Points on a hilly landscape, in no order, each with its height.
From any point a climber steps to the highest of the 2 points nearest to it. It stops when none of these is higher. Distance is the straight distance between rows; heights are no part of it.
k_379 height 5.03: [ 24 -22  13 -25  20  10 -44   7   0  25  14  -4  11   9 -15 -17 -38   1
  19  31  30 -14 -30  12  24  31   5  20  -8  19 -17 -22  18  20  27  -7
   7  31 -15  -7  28 -27   5  -4]
k_831 height 4.77: [ 31 -43  26  19 -20   8   4  -5  16  28   3 -24 -24 -57 -17 -24  -3 -31
   5  38   2  -4 -22   5   3 -11 -11   3  40  55  -1  -3 -12  -8 -12  34
   8 -21  -4 -22  12  35  34  12]
k_880 height 4.79: [-34 -42   1  -1  42  22 -33  34   4  40   1  -3  20 -37  -7  14  28 -18
  20  17 -27  12 -15 -31 -22  -5  10  27   4 -20  30 -11  15 -26  29  30
 -28  -2  21   5   7   6  48 -16]
k_620 height 6.12: [ 31 -42  33 -12 -46  11  25   4 -14  21 -23 -25 -18 -56  11  23  -1 -24
   8  33  19   5   9   4   9  -8 -28  -8  57  39 -13  23 -23 -26 -20  -1
  10 -20 -26  17 -38 -22 -10  -5]
k_70 height 9.00: [-12  48 -15  44 -18 -26  29 -11 -16 -41 -10  34   0 -19  43  32  19  -2
 -15 -47 -18  -6  54  15  -3 -31  16 -15   9 -34 -10   8  31 -24 -40  16
  -2 -27  13  -2 -14  38  19 -37]
k_353 height 4.13: [-15  21  -6  35 -12 -13 -20 -18  29  26   4 -22  16   1   1 -14  30 -19
  -5   3 -21   1 -19 -11 -29 -30  -6   8   4  -5   1 -16 -12  21  45   7
 -25 -22  63 -52   4  -7  62   2]
k_345 height 6.25: [ -7 -35   1  -3   2  12  35 -23  31  33 -14  -8 -26  29 -33  -4  39  14
  -3  -7  -5   2 -38 -35 -44 -30 -11  26  28 -15  -1   0 -40  11  21 -16
   1  30 -14  -6  10  -8 -42  26]
k_522 height 4.41: [ 11  32   7  -1   3 -31 -66  -2  16   6   9   5  23  -7   1 -15 -17   3
   5  53  45 -17  -1  13  23  13  23  26 -29  11 -24 -18  -9  18  45 -18
 -14  20  -1  -7  28 -29  33  10]
k_407 height 7.09: [ 18  25  14  13   1  14  52  -9 -27 -42 -18  23 -47 -38   9 -17 -17 -39
 -18 -19 -11  12  34  15 -10  -9  15 -34   7  17 -10  28 -35 -50 -31   4
   6  29   6 -23   4  30   1 -29]
k_28 height 6.68: [ 16  -2  31  -4  10 -11 -12 -21 -16  -8 -41  -1  -3  -6  32 -12 -33  24
  12  37  35   8  49  -7  32 -14 -18 -28  -2  -3  25  23  -3 -37  15  10
  -3   1 -24 -18  19  17  -5  -7]
k_553 height 1.38: [ 12 -15  23 -34  34  23  -3  -2 -10  14  -5 -29  -4  44   6 -29 -34   7
  20 -14  -3  18 -26 -26   9   7 -31 -35 -10 -11  20   0 -12   7  10  -2
  17  17 -14  10  -1 -19 -45  21]
k_645 height 3.05: [-12  15 -25   1   0 -18  -6  -8  25   9  20  -5  -6  47 -10  -9  16  -1
 -33 -29 -28 -40 -22   2 -32 -21  -2  24  -6 -10 -31 -32   9  43  22 -23
  22  -6  42  -8  -6 -14  29  -1]
k_798 height 6.45: [ 18   2   4 -39  -2  31  -7   9 -42 -22   1   8 -20  -5  -8 -15 -28  13
 -35 -34  -2 -20  12  43 -10   7  23 -19  -1  17  41  40  29  -6 -58  -3
  12   6  -4  17   0  10 -26 -45]
k_648 height 4.81: [-24  -4   4 -28  37   1 -34  40 -27 -19   0  14  39 -18   9  -9 -35  12
  -1  -8 -14  27  10  18  36  18   4 -23 -33  -6  30 -33  45  -5   0  17
 -23  -9  15  20  19  31  15 -13]
k_797 height 3.83: [ 11 -35  17 -28  24  15   0  -5  11  24  -7 -10 -19   0  -7 -38 -13 -20
 -10   6 -22 -15 -30 -12 -26 -11  -8   6  18  -4   5 -25 -11   5  15 -14
  12  23  11 -12  17   1   2  -4]
k_103 height 7.71: [  0  48 -22  34 -30 -37  -5  -8  -2  -5   7   7   8  10  23  35  39 -14
  -9  22  35 -32  20  15  -1   8   7  24 -22   4 -35   7 -19   9  34 -16
  -8   2  16 -18 -15 -26  41   4]
k_66 height 3.59: [-26 -14 -18  -8  35  15   1  -7  -1  -8 -10  27  -6  -2   6 -10  -3  47
  11 -29 -24  20  33 -29 -19 -33   5  -2   4 -50  53  27  25 -45  -3  20
 -23  -8   1  -2  -4  31 -26 -21]
k_578 height 2.65: [-29  23 -16  14  35   6  10 -25  -5 -23  21 -13   1  68 -25  -2  -1  -4
 -15 -48 -25 -29 -21   7 -12  14  -9  21 -48 -38 -35 -47  32  41   6  -9
  21   9  26 -10  14   4  10 -11]
k_681 height 5.28: [  8  -9  -6 -30  15  -2 -31  29  56   6  12  21  11 -28   6 -28 -20 -18
  13  -6 -22  57 -19 -28  14 -27   8 -20  23   8  32 -23 -21  34  -4  26
 -21  11 -23  72  -7   6 -23   0]
k_417 height 8.99: [-19 -31   9  13  -1  12  25   2 -63 -11  -7   0  -6   5 -13  41  31  30
  -4 -16  12 -22   5  23  -2  34 -21  -2   2 -25  16  27  39 -38 -34 -19
   4 -43 -21 -25  -8  22 -24 -13]
k_684 height 8.43: [-14  39  -3  49  -2 -24  35 -31 -21 -41 -15  23 -22 -28   6  -2  15  26
  -5 -13   2  -4  41  31  -6 -17  22 -21   4 -18   8  35  30 -21 -35  17
  -5 -31   0 -32  -2  56  -8 -12]
k_271 height 6.65: [ 24 -17  29  -4  14   2  -2  -1  17  21 -30  -4 -17 -27  37  -1 -17 -28
  15  14 -10  42   4 -46  11 -38 -47 -42  25  -3   0 -34 -34 -44  20  22
   3 -10  -1 -15  -9  11  11  19]
k_554 height 1.85: [ -5  -6  -9 -13  39  12  -7  -8  33  -8  14 -24   2  70 -22 -33 -24  24
  10 -34 -28   8 -34 -38   0   6 -13   0 -22 -35  -3 -10   5  27  14 -17
  20  39  18  11  11 -25 -46  27]
k_967 height 5.84: [ 34  17  15 -38 -16  30   5 -24 -23  10  17  -9 -37  -4 -18 -59 -42  11
 -30 -27  -7 -16 -18  41 -19 -15   8 -16  11  27  17   2   5   9 -48   9
  34  10  -5 -16   8   9 -44 -28]
k_641 height 4.34: [ 13  -3  13  11 -14  -4  12 -12  28   2  10  -1 -27 -49 -19 -41 -17 -10
 -10  13 -22  17   4  11  -7 -20   8  -6  38  35   8  -9 -17   9 -18  28
  11  -8   8 -12  12  34   3   0]
k_840 height 6.47: [-40 -15   4  36  46  16  -3   7 -15  -2   4   7  15  -9 -47   8  17  -8
  17  26  29 -10 -22   3  -3  32  27  50 -36   3 -10  12   1  -2  35  14
 -21  31  -1  -3  60   8  31   6]
k_346 height 6.28: [ -6  -9 -18 -31 -11  18 -34  45 -18 -21  38   8  29  18 -12  28  -1  -8
  -3  -6   1 -33 -16  15  -1  56  10  44 -30  -5 -35   9  18   5  -4 -35
  -6  23   5  53 -11 -51   1 -19]
k_341 height 7.03: [ -7  32 -17   1   9   8  21   1 -42 -45  12  15  -3  36 -13   3  -4  13
 -17 -55   3 -29   9  35  -8  24  19 -10 -25 -11  13  31  38  -1 -52  -3
   8  -1 -16  12   2  28 -27 -31]
k_696 height 5.17: [-10 -30 -16 -11 -40   1  12  30  25  43  14  -8   0 -46  12  36  52 -22
  -5   5 -22  -2 -11 -23 -33 -26   2  23  36   0   4  -2  -7   3  18   1
 -21 -23  26  12 -54 -24  30 -15]
k_635 height 6.76: [ 20   9   9 -38   4  -9 -33  -2  -3  13 -22  -3 -14  18  39 -20 -25   4
  -2  11  12 -20  16 -17  -4 -22   2  -2   8 -26 -10   4 -21 -22  21 -32
  -1  28   1  12   1 -38  -4  -8]
k_765 height 6.48: [ -5  19 -23   2 -33 -26  11  22  27 -10   4  29   1 -34   9  23  27 -13
  -1   7  19  -1  24  -2  -6 -15  25  25  16  19  -6  26 -13  19  -1   0
 -18  13 -11  42 -31 -18  -9  -1]
k_240 height 7.07: [ 16  55 -10   8 -29 -33  -6  31  -1 -25  -7  30   9 -37  38  32  16 -29
 -20  27  33 -29  37  -1  -2 -15  34  19 -11   7 -35  14 -32  -7  13 -17
 -24  25  11  33 -25 -29  18  -6]
k_879 height 2.01: [ -2  -8 -10   0  22  -5 -21  22  32   6   3  27  27  -1   3  11   5  16
  35  23   7  33   9 -42  17   7   8  20   2  -7   7  22 -12  -4  22   8
 -21  11 -20  41   1 -10 -19  25]
k_885 height 5.76: [ 23 -10  -1   6 -22  -2  53  -3  16  19  11  -5 -13 -17 -42  -3  36 -32
 -15  33  22 -33 -32  22 -19   6  17  27  25  41 -47   4 -46  42   3 -18
   5  36  -9   1  -3 -24  -3   2]
k_301 height 4.46: [-26 -11  -9  40  -4   1   9 -13  12  33   7 -11  14   6 -18  23  61  -5
  -1   5 -11  -5 -28 -18 -32  -4  -6  29  -5  -2   9 -10  -8  13  25  12
 -12 -21  25 -36   5  -2  44  11]
k_111 height 3.80: [  0  22  -4  34 -43 -29 -21 -17  37  13   4 -24  22 -33  18 -11  11   2
  -6  10 -15   7   0   3  -8 -29   2  -3  20   2  31  -2  12   1  15  21
 -11 -43  43 -46  -7  14  53  -8]
k_45 height 6.79: [-10 -31   1  26  -5  -2   9 -40  55  22 -11 -14 -17  16 -42  -9  39  55
  10  13  13  -7 -13 -23 -22 -39   3  38  24   2  13  21 -20   1  23   5
  -3   4 -20 -26  27   8  -7  29]
k_609 height 3.94: [-31 -17 -15  -1  19   7 -18  17   5 -14   3  32  22  -5 -14  13   1  44
  32   0   0  26  41 -25   9   7  13  16 -12 -33  30  48  26 -45   7   1
 -25 -16  -9   6  16  14 -12  -3]
k_164 height 3.98: [ 12   1  -4 -13  11  39  19 -11 -16 -17  16 -23  -7  85 -15   0 -17  22
  -4 -53  -4 -10 -26   1  -8  37  16 -16 -42 -17  -2  34  11   8 -22  -8
  30  30 -18  10   2 -35 -43   6]
k_982 height 4.83: [-33 -26 -11  14  10  16 -30  16 -14  18   5 -15  19   7  -8  36  28  20
  15  20  -1 -24   0 -10 -23  20   5  54 -16 -45   6  17  11 -47  31 -20
 -18 -10   9 -27  20 -21  44   2]
k_397 height 8.41: [ 15  39   3   8 -28 -13  32   5 -24 -40 -18  10   3 -26  57  33  -3 -35
 -22 -37 -27  -2  47   5  -8 -26   1 -26  -5  -9 -39 -22   3 -41 -39  -2
   3 -17  35  -1  -6  22  29 -36]
k_560 height 5.23: [ 20   0  47  -3  27  20  32   0 -27  12  -7  -4 -10   1   6  -6 -25 -49
  -1  11   6  18 -16  -6  24  20 -37 -51 -12  22 -10 -38 -25   3  -4  13
  14  -1  -8 -18  -7  20  -2  19]
k_429 height 4.24: [  7  12  21 -21  11   5 -17  27 -14 -11  -7   6   8 -38  25 -22 -43 -25
 -26  -4 -25  21   4  19  20  -4  -4 -39 -10  19  11 -51   1 -11 -25  15
  -3  -3  23  -2  10  36  20 -20]
k_682 height 7.60: [-25  27  -7  30  34  -8  17  -1 -48 -35  15  24   9  28 -24  13  11  15
   5 -44   0   1  -3  32  18  38   8 -30 -38 -19   0   5  48  12 -37   0
   0 -24 -13  -9   5  54 -21  -1]
k_451 height 5.26: [ 26 -18  11  25  -8  -3  22   1  12  23   5  -6 -14 -48 -34 -11  17 -54
  -7  44  13 -14 -31  15  -9   6  20  21  26  52 -25  -4 -36  22   2  12
   3  19 -11  -7  17   7  44   5]
k_64 height 4.29: [-17 -26  24 -10  42  29  -7  17 -11  26  -7  -7 -12 -31  -2 -18  -6 -44
  -9  -2 -40   2 -21   0 -32  -6  -8   0   1 -18  12 -41 -10 -22  15  17
  -6  15  34 -13  18   4  50 -16]
k_185 height 8.31: [-17  -9  16  27  28   3  27   9 -55  -5  -6  12   4  -6 -23  20  14  -3
   7  -2  23  -2  -7  27  22  50  -8 -17 -16  11   5   9  33 -16 -26   4
 -10 -26 -20 -19  11  38 -11  -2]
k_870 height 5.94: [  5   6 -20  -8 -13 -20 -11  23  53   9  15  19   1 -32  10  -9  18 -20
  -2  16  -6  16 -10  -7  -2 -24   8  10  33  20  -5 -17 -28  44  12   3
 -12   3   1  44 -21 -12   1  -4]
k_21 height 5.16: [ -4  40 -13   0 -13 -24   7 -37  -1  -1  -5 -10 -11  62   8   2 -16  13
  13  -2  34  -2  15   7  16  10  -5  -8 -15  15 -20  24 -29  29  11 -15
  21  22 -40   6 -13 -37 -43  38]
k_176 height 4.47: [  9 -35   6 -17  29  53  11   0 -24 -21   7 -27  14  57 -40   5 -26  23
  20 -19   4  -2 -38  11  17  59   8   8 -51 -23  -6  42  14 -21  -7 -12
  18  38  -9 -13  31 -27 -45   3]
k_36 height 5.95: [ 16 -20  42   8  42  10  -2  -4   3  14 -16   0  -3  11  11 -13 -19 -25
  31  19   7  32 -16 -39  32 -11 -42 -48  -1  10  14 -32 -20 -14  28  36
   5 -10 -20 -16   0  31  -1  29]
k_364 height 3.55: [  7   9  10  22 -31 -37 -31   9  20  20   8 -15  36 -27  21  17  11  -6
   4  46  23   6   0  10  23   9   1  -4  -6  29   8 -16   0  21  20  12
 -13 -33  12 -14  -4   0  50  13]
k_30 height 4.58: [ -2  46 -10  23  -2 -25   3 -37  10 -10  13   5  -2  66  -8  -7  -5   9
   1  11  28 -21   6   4  19  23  -3   2 -27  -1 -36 -16  -2  47  27 -27
  24  20  -5 -24   9 -26 -13  39]
k_626 height 4.82: [  6 -12   8 -13   0  23  28 -32 -41  14  21 -25 -15  21 -21  -9  -9  27
 -19 -16   2 -30 -25  28  -4  10 -28 -11   3   3   0 -33  33   8 -33  -6
  38 -34   2 -55 -12  21 -35  -7]
k_119 height 6.29: [  5   8  -7  -3 -17  12  28  16 -13   6   3  -1 -15 -13 -12  13  34 -35
 -38   8   0 -46 -10  15 -39   4  25  39   5  10 -31   6 -18  12   0 -24
   5  24  12  -1  -6 -26  17 -17]
k_193 height 7.95: [-24  15  -4  28 -17 -16   0  -3 -48  -2   4  -9  14 -15  25  25   6 -14
 -16 -10 -11 -17  14  39  -6  18  -5  -9 -12 -10  -6 -23  38  -6 -24   0
  -1 -55  30 -32  -6  20  51 -19]
k_290 height 8.55: [-29  -9 -11  20   4   8  -1 -14 -64 -13   1  -1   4  11   8  41  22  19
  -1 -27 -18 -34  11  33 -11  23 -14  -4 -20 -43  -9   1  59 -29 -28  -9
  -1 -49  -1 -28  -6  25  19 -34]
k_74 height 7.29: [ 13  35  20  21 -26 -33   0 -14   1 -21 -39   4   6 -27  47   3 -14   7
   2  36  21  16  58   0  24 -29  12 -32  -8  -6  -1   2  -5 -43  13   4
  -9  -9   3 -25   8  11  23  -3]
k_915 height 4.28: [  0 -17  -5 -26 -21  -1  37  -8 -11  23  35 -20   2  31 -28   7   9  -2
 -27 -20  -2 -18 -39  24   9  33 -25  -7   2  25 -27 -45  24  57 -14  -8
  36 -24   5 -24 -25   9  -3  14]
k_210 height 6.93: [  6 -14  -6 -23 -16  20  18  30 -23   2  11   4  10  11  -6  27   5 -17
 -13  -7   5 -17 -14  11 -10  27   0  10   1  12  -3  13  11  17 -19 -18
   4  14 -12  37 -26 -30  -9 -16]
k_274 height 7.39: [ 19  18  25 -14 -33 -18   6   3   9  12 -52  -5  -2 -17  60  20 -14 -19
  16  15   6  41  30 -36  23 -40 -28 -52  20   7  -3 -19 -47 -28  13   7
  -6  -5 -10  12 -23 -13 -17  25]
k_86 height 7.30: [-11 -16  -7  30 -40 -27  -5 -28  40  15   4 -18 -14 -10 -28  -6  37  44
   9  21  19  -2   2   9   3 -10   1  25  29  28  29  23   7  14   7  21
   5 -28 -15 -23   7  20   9  22]
k_226 height 6.66: [ 13 -26  35  -6 -51 -16  20 -12  -2  27 -44 -26 -23 -29  30  21  -5  -2
  36  13  18   6  30 -25   7 -31 -32 -12  50   7   1  25 -30 -39  13  13
   4 -30 -18   3 -40 -16 -14  15]
k_95 height 2.45: [  9  -4  -8 -40 -31  -7  12  16   3  17   8 -15   3  21  18  -8 -18 -14
  -3 -16 -15  27 -13   4  17  -3 -23 -36  18  19  -1 -20 -13  51 -28  -7
   9 -14 -18  57 -46 -20 -35  15]
k_118 height 5.96: [ 15 -34  29 -31   1   2 -44  18 -21   5 -20  -4  28 -21  13  17 -26  26
  19  44  35   4  23  -2  40  23 -20 -10  -1  12  26   9  30 -34   2  -2
 -15 -16 -23  19   8  -6   7 -10]
k_781 height 3.95: [  8  12   8  22   6 -19 -44  19  20  19   2   3  26 -30   7  -3   0 -37
  12  58  34   9  -6  -7  24   7  20  12 -18  35  -7 -25 -18  22  39  17
 -19  13   6   6  19  -4  49  17]
k_422 height 4.84: [-19 -32 -25   6 -36  -2   6   2  30  29  13 -17  -1 -18 -16  20  55  24
 -18  -7 -26  -8 -15  -9 -44 -16  -6  31  31  -8  24   5  10   1   7  -2
  -3 -28  26 -11 -21  -2  19  -9]
k_614 height 5.29: [-15  -6  -8 -16  12  21  21  -9  -8   5  17 -11 -20  10 -23 -34  -5  25
 -28 -32 -26 -17 -22  25 -23  -9  -2  -5  12  -4  29 -13  22   9 -43   4
  20 -14   4 -15   5  39 -33 -10]
k_298 height 7.36: [ -3  17  10   0  27   5  -6 -14  -1   3 -23   4 -12  25  42  -4 -12   7
   6   6  -5 -13  35 -39 -24 -34  -9  -7  -2 -59   4  -8  -8 -36  34 -20
  -6  12  12 -27   1 -13   6 -10]
k_386 height 5.66: [ 19 -12 -36 -38  -3  14 -51  36  10 -16  35  10  21  25 -21  10  -8  21
  21  15   9 -16 -14   0  -1  32  11  56 -10 -34 -43  39 -19 -15  21 -41
 -16  40  -1  34   6 -62 -19   6]
k_261 height 7.05: [ 26  27  30  18 -63 -30  39 -29 -21 -24 -17 -19 -17 -41  36  -3 -28  11
   0   1   5  12  36  24  20 -21 -17 -47  14  23 -20  -6   1 -43 -35   4
  22 -55   7 -18 -25  16 -22  13]
k_708 height 5.80: [  6  30   2   8   2 -15  22 -17   0  -4 -30   8 -11  18  18   4  -7  -1
  19  12  35  19  33 -17  13  -2   8 -13  -1   8   9  53 -33  -9   2   4
   2  24 -37  23  -8 -17 -38  28]
k_525 height 4.69: [  0  -4 -10 -16  -1  -3 -14  -8  51  18 -14   6 -10  -2 -12 -33 -17  -2
  29 -12  -9  47 -10 -19   2 -34  15  -7  32  25  32  22 -42  34  -7  34
 -15  12 -45  67  -8   1 -45  23]
k_518 height 3.41: [ 20   1  -1  -4  -8 -16  12 -29  27  30   1 -12 -27   9  -1 -35   9 -17
 -20   1 -19 -23 -27  -7 -38 -33  -1   3  26   1 -34 -20 -29  27  26 -29
  24   8  42 -44   7 -22  16   7]
k_770 height 5.30: [-13 -42  15  10  37  18  -9   4 -15  24 -19 -13  -1 -16  -2   5  11   5
  17  34  11 -12  10 -15 -13  -2  -9  25   3 -15  32  25   4 -52  29  12
 -19   1  -7 -35  21  22  30 -15]
k_184 height 7.91: [-31  23 -12  33 -19 -25   8 -19   5 -26   3  21 -10 -24 -17   4  36  40
  -9 -12   8   0  22  20   3   0  19  15  11   1  31  19  33   9 -23  17
  -1 -30 -10 -14   4  35 -17   7]
k_297 height 4.36: [-27 -25 -15  -5   6  -1 -34  -3  -9 -10  16  -1  20  22 -13  18   4  52
  21   6  -5   5  12   0   8  38 -16  17 -15 -30  16   5  36 -20   7 -13
   6 -24   0 -16  11  -3  -3   8]
k_665 height 4.07: [ -8  57   1  34  11 -26   8 -44 -12 -30   8  12   4  33  -7  -7 -15   3
   2  15  36 -16  26  36  24  16   5 -13 -40  -1 -27 -17  19  35   0  -8
  18  -2  -8 -50  16  13   7  15]
k_14 height 7.13: [-37  40 -15  49  16  -8   0   2 -12 -11   6  13  10  14 -15  23  33 -19
  -1  20  26 -26  -4  11 -17  22  27  43 -39  -9 -31   5  -8  14  30 -11
 -11  18  11 -19  19 -21  33   3]
k_926 height 7.72: [ 32  25  17  12 -27   5  46 -22 -24 -42  -9  -8 -32 -39  36 -13 -40 -21
 -14 -21 -34  20  31  18  -2 -12  -8 -50   3  27 -41 -22 -13 -62 -33 -15
  14 -13  23 -23  -2  20   4 -18]
k_971 height 3.60: [-32  63 -12  69  16 -15  23 -38   0 -31  -2  28  -4  21 -10 -12  10  -3
  -3 -16  -6 -10  26  10 -12 -13  20  -2 -23 -16 -17 -20   7  41  -5   2
  -8  -3  19 -39  20  29  25   2]
k_344 height 3.81: [ -1 -36  15  26  20  14  31   2  -8  -6 -12   5 -12 -30 -53   3  26  -6
  -1  20  34  -9  -9  10   4  11  27  29   2  34  11  38  -4 -14 -19  28
 -10  31 -46  -7  37  51   5  -3]
k_498 height 4.62: [ 16   4  10 -33  12   1 -22  27  35  -8  -5  26  -4 -55  22 -30 -32 -36
 -20  -4 -42  50  -2 -17   3 -32   8 -35  20  11  20 -34 -40  -3  -7  15
 -11  36  19  18   9  11   9 -14]
k_706 height 7.55: [ -7 -33   4  -5   9  25   8  31 -36 -10   9  11  19 -13 -24  25  18  -6
   3  -1  13  -4  -4  13   7  54  15  25  -7   7  14  28  27  -3 -18  -4
 -17   8 -22  28   2   9  -5 -15]
k_270 height 2.25: [-33   7 -25  22  51  22  11  -9  16 -31  11  -4   5  62 -37 -21  -5  24
  10 -39 -21  -3 -18 -28  -4  11   3  25 -43 -46  -9 -10  21  16  14  -9
   3  37  17 -11  31   5 -18   9]
k_572 height 2.85: [ -3 -19 -31 -47 -22 -19   5  19  22  26   4  -9   0  27  17   7   9 -10
  -5 -26 -31   2 -13 -19 -23 -23 -18  -4  34 -13 -12  -8  -9  34   2 -26
  10  -8   5  54 -46 -38 -23  -1]
k_726 height 3.82: [-29 -26 -22  -4  -6  -5   6   0  15   2  45 -16  16  24 -48  13  24  19
 -10 -15  -9  -2 -42  26  12  48 -11  23 -14  12  -7 -42  32  63   2  -5
  10 -17   5  -2  -4  10   1  24]
k_535 height 2.79: [ 16  24   3 -16  14  22  20   7 -45 -28 -16   5 -10   0  37  -9 -25  -7
 -16 -53 -29  34   9   4   2 -28 -17 -86  -3  -3  31  -7  -3 -29 -56  21
  -2 -26   3  19 -30  27 -40 -10]
k_38 height 2.36: [ 14  12  -8 -24 -18  -3  22   6  -4  -1 -14   4  -8 -14  37  -7 -17 -18
 -13 -45 -33  56  -6 -17  10 -30 -21 -60  22  20  12 -25 -27   7 -42  21
   3 -24   0  41 -51   5 -42  23]
k_668 height 6.42: [ 28  28  21   3   3   6  33  -7 -22 -20 -31  14 -30  -5   4 -13 -21 -33
  -2  -2  27  12  27   4  -3  -9  18 -44  -3  28   9  56 -57 -17 -24  10
   9  42 -30  10  -6 -10 -26  -2]
k_117 height 0.89: [ 29 -41   5 -43  -1  31 -24  18   4  13   5 -26  17  35   2   0 -47   5
  36   6   4  25 -24 -12  36  25 -16 -30  -8   2  -1  20 -16  14  -6 -12
  -7  10 -33  65 -14 -56 -43  11]
k_145 height 6.23: [ 30  -8  -7 -55 -33 -13 -44  10   4  27  -5 -10  -7   5  39  -1  -9  -1
 -23   7   4 -47  -6   2 -14 -16 -11  13  19 -10 -23 -17   1  -2  24 -45
   7   0  17   4 -12 -51  16 -22]
k_47 height 4.27: [  9 -61  16   9  24  20  -5  10 -24  12  -3  -6 -16 -45 -37  -9   7 -17
   8  22   4  -4 -29   6   9  -1  -4   5  24  42  25   6  10 -38  -8  41
  -1  -8 -29  -6  21  68  16   0]
k_975 height 0.46: [ 36 -30  -5 -16  13  21  -2  46  16   3  26   3  23   5 -10   7 -12 -39
  24  25  16  13 -33  -2  21  37  17  -3 -12  12 -14  26 -21  27  -8 -10
 -31  40 -33  82  -5 -50 -27  -8]
k_677 height 5.64: [ 13  -9  14 -22  -6   5 -33   0 -23  37   0 -22   5  -7   8   0 -18  -3
  -7  31  12 -30  -6  23  -6  15  -3  23  -4   9 -11 -21  26  -5  20 -19
  15   3  13 -43  13 -29  36 -28]
k_234 height 5.62: [ 16 -58   8   0 -42   8  15  28  -2  35  -1 -25   3 -54   5  37  27 -21
  -2  33   6 -12  -8   7  -2   4 -18  15  49  29   4   8   1  -2  -9   6
 -10 -40  -1   5 -41  -8  19  -4]
k_40 height 3.18: [-18 -15 -39 -47 -31 -16 -23 -11  19  15   7 -20 -14  55   9   0   3  37
 -10 -39 -31 -17   5  -4 -28 -26 -24  19  28 -26  -9  12  -2   8   1 -30
  29 -10   0  33 -22 -32 -23  -5]
k_472 height 7.96: [ -2  47  -8  16  20 -21 -20 -10  -1 -27 -28  26  11  14  53  17  -7  12
   3  11  12 -13  52 -12   8 -23  16  -8 -30 -48  -8   3   2 -27  23 -23
 -21  17   6 -14   9  -2  18  -9]
k_242 height 3.21: [-21  69 -14  52  31 -14   3 -21  38 -25  -6  42  -5  12   1 -21  30 -16
 -13 -17  -8   8  14 -32 -20 -41  20  11 -17  -7 -14 -25 -20  40  28   6
 -15  20  28 -10  11  -4  12   9]
k_88 height 3.20: [  0  16  -5 -29  17   5  -4  14  -1 -18 -15  24  -7 -28  26 -17 -31  10
 -14 -30 -26  35  30 -17  -7 -43   6 -40   5 -14  50   6   5 -30 -20  29
 -13  -4   6  30 -10  27 -22 -20]
k_946 height 7.41: [ -7  44 -16   5 -45 -39 -17  -1 -12 -16  12  -7  23   9  33  34   2  -8
 -32 -16  -2 -27  22  35  11   3  -8  -5 -24  -2 -31 -41  36  22 -22  -7
  15 -40  26 -13  -2   3  53 -23]
k_756 height 2.78: [-18 -18 -11 -19  35  26 -17  63  -3 -28  27   9  48   5 -15  10 -14  -1
  24 -32 -22  34 -29  -6  36  56  12  13 -34 -12  10   6  32   6  -9   8
 -20  18  15  55  -5   3 -19   3]
k_581 height 5.87: [ -6 -19  13  15  50  24  16   3  -8   6  -8  -5   1  20 -22  -4   5  -2
  22  23  13 -13 -13 -21  -5  22   5  23 -23 -24   3  18 -10 -20  35  -5
 -10  47  -9 -14  33   3  -3   4]
k_782 height 5.02: [ 14 -37 -17 -34   4  43 -32  15   0 -25  16 -10  23  48 -33   5 -38  49
  27  -7  -8  -4 -20  -4  10  38  -1  33 -17 -52  -6  52   2 -27  -1 -20
  15  36  -7   4  26 -49 -35  24]
k_894 height 3.30: [-13  -4 -18  -9  11   2  -2  20  13 -17  35  -3  18  30 -17 -16 -10  31
   3 -25 -16  26 -17   3  20  40   0   0 -18   2  20 -11  30  41 -12  -3
   5  -4 -11  35 -11  12 -29  18]
k_351 height 6.80: [ 26  37   7   8 -59 -29  18 -20 -11 -17  -4  -8  -6 -23  31   0 -14  -1
 -24   5  12 -17  32  35   6  -5   2  -7   9  21 -36  -9  13  -3 -15  -8
  27 -24  18 -28  -7 -13  25 -15]
k_876 height 4.10: [ -3   3   3   5  13 -10  -3 -25  36   4   0   3 -19  -5 -29 -52 -16  20
  -5   3   1  13  -3  -3   1 -29  12   2  25  23  35   2 -15  35  -9  20
   8   7 -17   4  22  31 -33  18]
k_359 height 2.77: [ -3  10   1  37  26   9   9 -22  54  14 -11  33 -16  -2 -18 -19  46 -25
  12   8  -7  28 -12 -55 -18 -39   8  15  22   8  -8 -16 -40  18  37  24
 -12  23  14 -12  13  -2  11  27]
k_912 height 3.52: [-12  -4 -26 -31 -20   3 -10 -28  -3  -6  12 -22 -14  71 -13   3  -4  50
   5 -33  -5 -12  -7   8 -11  13 -15  15  -1 -21  -5  23  13   4  -6 -27
  38   3 -24  11  -2 -33 -38   5]
k_288 height 2.39: [-13   6 -17  31  14  -3 -10 -13  65  28  -3  35  13  -8 -10  12  51   8
  38  21  12  37  -1 -65   6 -20  10  29  14   7   6   5 -20   5  45  30
 -25  -1  -9  17  -4 -19  -6  32]
k_343 height 5.38: [ -1  -6   5 -44 -14 -15 -66  26   2  -5   1   7  37 -28  24   8 -27  27
 -13  22  12   9  13  19  44  23  -1  -5  -9  11  26 -34  42   0  -4 -13
  -6 -20  -2  23   5   7  14 -15]

Where does a climber stop that starts at each point below?
k_641 -> k_417
k_117 -> k_103
k_912 -> k_417
k_111 -> k_274
k_47 -> k_417
k_364 -> k_472
k_38 -> k_103
k_429 -> k_472
k_894 -> k_417
k_879 -> k_103
k_797 -> k_103
